Points on a hilly landscape, in no order, each with its height.
A ball rolls from a point to the lowest of its 2 nearest points, and stops where none of them is lower. Distance is the straight distance between rows; heights are no part of it.
q946 height 485: [156 108 114  81 160 162 136 114 133 147 135 149 135 150 148 127 149  88
 107 124]
q688 height 345: [100 156 145 117 117  74 133 124 159  88 105 128 151 141 109  92  72 131
 108 117]
q774 height 669: [129  88 141  70 153 137 126 103 155  94 139 119 133 122 129 131 106  98
  71 115]
q235 height 666: [131  92 146 106 137 190 152 153 130  92 143 106 138 117 107 173 129 112
 114 153]
q103 height 551: [ 83 117 196 119 131 112 136 129 175 119 126 100 150 156 107  85  81 171
 102 153]
q69 height 253: [160 155 145 148 160 148 155 125 121 111 108 102 139 138 129 151 106 132
 114  98]
q262 height 358: [159 166  99 180 132 151 151 104 124 127  76 158  89 122 177 126 129 107
 169 150]
q536 height 89: [151 171  98 109  81 170 176 151  58 168 127 119 125 151 141 113 157 161
 117 137]
q47 height 92: [139 105 133 117 156  47  83  94 154 116 146 203 171 104 154 157  80 137
 174 102]
q521 height 565: [134 121 176 165 165  51 129 110 197 106 155  73  98 121  85 135 110 150
 105  74]
q52 height 335: [155 190 112 184 138 119 132 104 133 158  58 166 117 140 154 120 145 126
 143 150]
q913 height 255: [151  85 129 184  87 119  75  63 195 122 137 143 107  65 122 130 139 130
 136 157]
q843 height 656: [142  93 148 114 143  80 141 125 155  92 112 107 127 103 131 141  98 119
  90  93]
q932 height 344: [127  71  98  87 120 134 123 126 162 156 104 179  95 151 172 154 120 106
 172 147]
q418 height 259: [ 94 129 120 113  52 133 122 165 134 140 113 151  93 140 117  90 104 114
 119 151]
q434 height 312: [129 164 134 122 143 128 116 111 133 166  53 174 136 146 157 136 134 148
 142 146]
q175 height 394: [121  87 122 186 136 173 133  75 124  92 161 123 112  74 117 129 171  76
 127 168]
q559 height 217: [158 154  89  63 104 164 154 197  97 109 135 132 125 150 123 168 113  90
 163  83]
q566 height 341: [124 174 108  83 113 142 179 180 102 120 123 103 126 187  88 106 141 125
  89 127]
q684 height 302: [112  89 116  95 138 129 108 129 166 189 106 200 128 163 180 114 135 122
 150 167]
q379 height 291: [156 119 133 137 120 206 169 155  79 113 160 125 130  99 139 144 137 131
 174 134]
q446 height 223: [131 128 133 176 100 204 171 122  76 116 178  97 125  93 134 123 160 128
 166 174]
q301 height 395: [146 138 110 137 147 167 143 160 117 131  89 153  98 126 164 156 121 104
 177 144]
q669 height 505: [120 133 178 106 160  88 132 160 167 190  90 108 137 148 161 105  95 199
 103  89]
q189 height 349: [137 146 112 132 141 169 162 160  93 125 158  84 153 173 130 160 180 161
 134 142]
q11 height 321: [120 136 148 142  91 173 124  78 146 106 152 100 128 127  76 169 140 102
 113  84]
q825 height 339: [134  53 133 153 142 191 164  71 146  98 164 156 136  69 131 142 182  69
 110 203]
q620 height 284: [157 153 143 154 164 164 125 130 122 150  88 132 153 134 152 143 128 151
 133 142]
q908 height 201: [170 152 112 108 102 127 154 156 101 148  81 126 122 102 155  95 128 149
  94 127]
q835 height 338: [143 113 138 151 154 172 149 140  74 102 173  93 137  88 131 139 103 121
 134 116]
q91 height 155: [180 163  95 108  88 129 179 173  78 158 126 105  93 128 125 118 126 173
 106 109]
q39 height 537: [105 144 133 163 165  63  81 124 168 131 170 113 112 149 115 124 120 111
 147  65]
q120 height 317: [155 122 108 126 106 145 109 151  78  90  89 187 114 104 113 173 103 110
 178 151]
q19 height 303: [ 97 113 111 111 160  78 117 141 138 107 109 171 117 135 172  92 105  90
 167 144]
q583 height 322: [157 192 118  96 126 152 171 175 102 150  48 128 105 125 165  96 119 114
 135 117]
q676 height 313: [ 92 128 143 118  69  99 117 126 162 100  99 149 119 135 120  93  79 126
 138 140]
q518 height 511: [ 99 180 167 123 170  94 119 140 138 180  84 123 172 169 146  98  76 195
 115 120]
q850 height 462: [134 132 114 128 163 162 125 100  97 153 170 132 145 157 150 114 166 103
 113 133]
q581 height 113: [125 130 141 115  94 132  87  75 110 143 127 203 172 126 144  91  77 124
 126 143]
q169 height 216: [154 111 124 174 105 139  91  69 174 160 113 142 115 100 159 104 144 137
 143 172]
q10 height 373: [100 153 137 135 121  57  99 141 146 114  99 120 141 138 111 109 120 154
 124 146]
q754 height 186: [145 154  82  95  87 175 191 188  78 160 106 118 101 140 159 136 169 184
 157 171]
q923 height 647: [173 122 107 125 141  85 132 129 137 125 112 106 104 114 136 135 124 123
 112  69]
q647 height 454: [127 139 124 176 124 173 181 136 103 148 180  54  89 115 134 128 181 138
 129 104]
q310 height 709: [149 120 137 104  72 170 134 112 129  95 129 110 150 124  58 180 156 128
  91 144]
q64 height 340: [108  98 104 143 153 104 122 119 145  73 120 145  98 124 149  99 107  57
 130 126]
q93 height 366: [143 136 147 158 106 159 164 114 141  91 133  65 117 117  70 173 134 120
  95  95]
q498 height 577: [113 114 178 164 119  87 137  84 196 102 156  86 100 114  63 142 140 123
  92  83]
q9 height 492: [133 142 153 122 124  77  85 108 171 177 152 117 127 145 130 107 120 175
  90  61]
q5 height 364: [140 116 125 167 107 195 134  97  95 150 183  88 148 123 109 136 205 159
 125 184]
q184 height 508: [ 79 131 124 165 168 114  86 113 152 121 190 103 108 148 106 133 163 109
 141 105]
q326 height 112: [134 188  97  90 121 166 142 209 100 132 110 135 120 173 105 144 141 112
 166 111]
q306 height 346: [127  57 103 124 141 148 144 140 127 122 137 117 113 120 128 127 163 113
 155 180]
q629 height 275: [105  98 110 161 152 147 107 137  91 107 138 132 138 101 137 126 136 125
 155 184]
q648 height 408: [142 143 106 140 130 185 152 129  75 125 170 122 159 153 108 147 226 158
 142 186]
q539 height 384: [100 135 137 172 146 162 134 136  67 128 201  79 124  90  97 144 146 127
 140  96]
q138 height 397: [143  97 149 169 124 173 105 130 113 143 144 143 128  90 130 162 121 146
 177 140]
q702 height 430: [146  93 144 179 130 150 105 122 144 138 144  83 109  85 138 143 136 154
 140 125]
q348 height 198: [126 160  98  71 149  58 124 158 139 145  56 186 134 153 157 105 105 105
 146 105]
q560 height 427: [149 123 108 122 152 146 115 145 100 156 133 143 111 119 167 113 113 111
 158 116]
q422 height 442: [109 155 116 122 174 154 125 142  97 146 123 124 148 169 170  75 147 116
 109 127]
q266 height 279: [116  28 128 134 142 146 141  91 125  86 160 170 147  83 140 132 157  72
 135 202]
q880 height 406: [100 139 124 156 160  85 105 142 129 133 148  80 148 152 101 104 137 152
 110 139]
q584 height 689: [151 115 160 106  95 208 150 128 122 122 141 105 157 107 102 163 134 156
  90 150]
q634 height 269: [132 134 157 117  49 168  98  77 179 130 161 128 143 132  66 165 128 137
  99  92]
q649 height 522: [104 169 149 101 142 123 130 163 134 162  65 102 170 165 139  98 111 177
  99 169]
q726 height 229: [112 140 108  87 149  71 133 151 192 158  50 147 109 175 147 127 104 115
 144 110]
q206 height 300: [123 115 130 153  89 186 188 116  68 131 202  66 125 109 119 127 203 155
 138 163]
q907 height 152: [137 146 130 126 114  68  98 126 134 169  77 156 139 103 156 129  84 182
 145 103]
q568 height 386: [101  83 117 157 127 106 140  77 132  76 145 144 103 100 121 119 151  55
 126 152]
q871 height 558: [102 113  99  99 138 149 131 138  97 112 171 119 163 161  98 150 158  96
 124 145]
q967 height 536: [122 138 183 109 124 112 143 125 164 146  69 107 149 158 119 121  92 181
  76 150]
q98 height 257: [130 147  85 109 127 160 179 197  95 153  71 116  91 146 173 107 160 146
 163 157]
q541 height 598: [132 141 100 108 135 180 147 122  89  93 149 138 139 175  96 176 164  76
 131 124]
q799 height 413: [115 192 131  94 141  88 108 169  90 114  98 143 160 160 115 103  96 126
 117 134]
q627 height 177: [147 105 120 188 144 120 108  59 154 141 125 191 128  96 169 107 161 101
 131 192]
q118 height 429: [117 164 126 120 171 105 104 126 102 136 116 148 175 149 145  89 128 146
 115 127]
q452 height 416: [148 113 118 132 119 121 106 110 127 127 108 185 119 117 169 133 101  93
 146 125]
q796 height 481: [ 99 123 157 141 165 104  99  96 173 165 160 119 131 161 124 114 140 143
  86  81]
q696 height 268: [145 158 103 140 100 125 123 152  63 130  90 156 106  95 123 138 119 136
 160 127]
q573 height 218: [124 123 172 115  72 120  90  78 192 130 160 122 163 119  81 140  92 162
  89 127]
q330 height 464: [ 98  92 153 100 171  86 107 128 186 136 162 102 157 152 132  99 124 153
 106 100]
q233 height 276: [105 103 129 113 143  84 116  94 160 156 105 186 137 155 176  78 116 107
 139 147]
q208 height 467: [123 111 122 158 126 149 163 151 100 114 152  47 101  94  95 167 151 157
 116 154]
q898 height 608: [119 124 140 137  95  84 107 105 165  81 157 132 108 132  78 150  90 108
 124  76]
q840 height 385: [126 166  99  83 130 127 136 169  96 128 104 150 154 186 122 118 140 133
 105 158]
q953 height 134: [148 111 118 180 153 139 116 102  97 121 126 207 129 101 154 113 153 106
 156 206]
q767 height 142: [116 156 164 118  69 115  75 101 132 151 122 168 161 124 120  99  78 160
 133 107]
q792 height 623: [137 133 121 114 118  60 119 118 142  42 113 144 128 130  92 157  84  95
 122  97]
q401 height 465: [129  86 114 145 144 148 158 154 117 128 139  61  95  73 147 129 153 141
 142 127]
q171 height 412: [107  75 104 100 108 147 127 169 149 123 114 141  94 140 151 152 134 118
 162 187]
q58 height 283: [122 162 132 106 134 161 156 183  99 121 154  70 134 167  77 143 158 140
  99 117]
q33 height 299: [138  89 146 139 100 106  85  80 193 124 157 134 143  91 132 161 133 136
 126 145]
q421 height 297: [157 186 103 115 139 131 178 188  98 177  71  84  85 135 160  90 155 148
 143 112]
q81 height 206: [126  67 121 162 144 163 113 117  97 112 150 167 146  84 124 141 167  98
 156 210]
q760 height 499: [112 136 178 120 149  51 115 135 174 179 143 122 140 141 136  95  91 191
 113  92]
q753 height 215: [170 181 113 143 143 128 138 149  86 137 124  98 123 145  96 143 137 140
  97  98]
q17 height 419: [117 131 152 185 148 161 132 111 109 145 192  61 108  88 138 113 139 128
 129  83]
q385 height 127: [134 122 141 123 140  62  77 107 130 167 120 174 160 101 161 157  97 175
 162  75]
q960 height 634: [131 122 114 106 153 204 173 151 113  75 145 120 124 150 125 194 150  87
 135 150]
q957 height 202: [151 167 105 101 143 124 125 178 106 131  95 131 125 148 107 164 126 109
 121  97]
q479 height 232: [165 131  93 127  99 107 121 128  58 144  89 156 129  94 159 100 117 144
 125 140]
q147 height 258: [104 131 129 114 142  75 111 104 188 155  80 155 109 163 174  94  94 140
 140 117]
q228 height 635: [154 155 105 123 119  65 119 134 117  73 107 129 116 103  94 124 110 102
 112  66]
q528 height 552: [108 149 160 154 175  80 134 125 183 112 158  92  95 145 105  98 106 102
 109  55]
q312 height 514: [134 100  94  77 153 137 136 126 104 115 162 148 145 161 125 142 153  64
  69 125]
q256 height 199: [ 98 114 109 107  84 143 122 159 109 161 142 134 110 122 159  83 122 135
 129 145]
q438 height 348: [135  94 121 144 114 121  88  94 140 108 164 132 127 103 110 174 125 117
 158 111]
q638 height 593: [107 140 152 149  70  66 121  86 186  97 144 104  96 131  64 115 102 130
  95  76]
q315 height 415: [106 123 126 153 142 167 177 142 106  70 138  48 106 107  75 165 152 108
 103 120]
q188 height 440: [ 69 109 155 124 158  70 117 141 155 118 176  97 134 155  84 111 109 144
  96 108]
q662 height 174: [124 118 179 100  62  79  89  93 156 142 133 149 181  91 108 124  81 190
 111 121]
q546 height 471: [ 73  99 140 155 161  73  96  89 163  98 193  96 147 134 112 104 129 117
 116 109]
q637 height 176: [121 182 133  87 137  81 122 149 135 168  45 164 140 133 164 116  95 149
 149  88]
q230 height 296: [136 128 114  69 136 145 144 183 133 103 116 129 101 126 150 150  98  76
 167  86]
q332 height 146: [120 109 128 112  85 145  91 119 105 175 121 168 150 116 157  94 104 147
 128 157]
q731 height 387: [138 109 123 133 111 143  83  97 109 126 155 196 127 108 119 156 126  97
 167 128]

For each start below, name the point where the ball stops.
q19 => q47
q560 => q326
q452 => q953
q774 => q58
q792 => q188
q235 => q58
q208 => q581
q649 => q188
q880 => q581
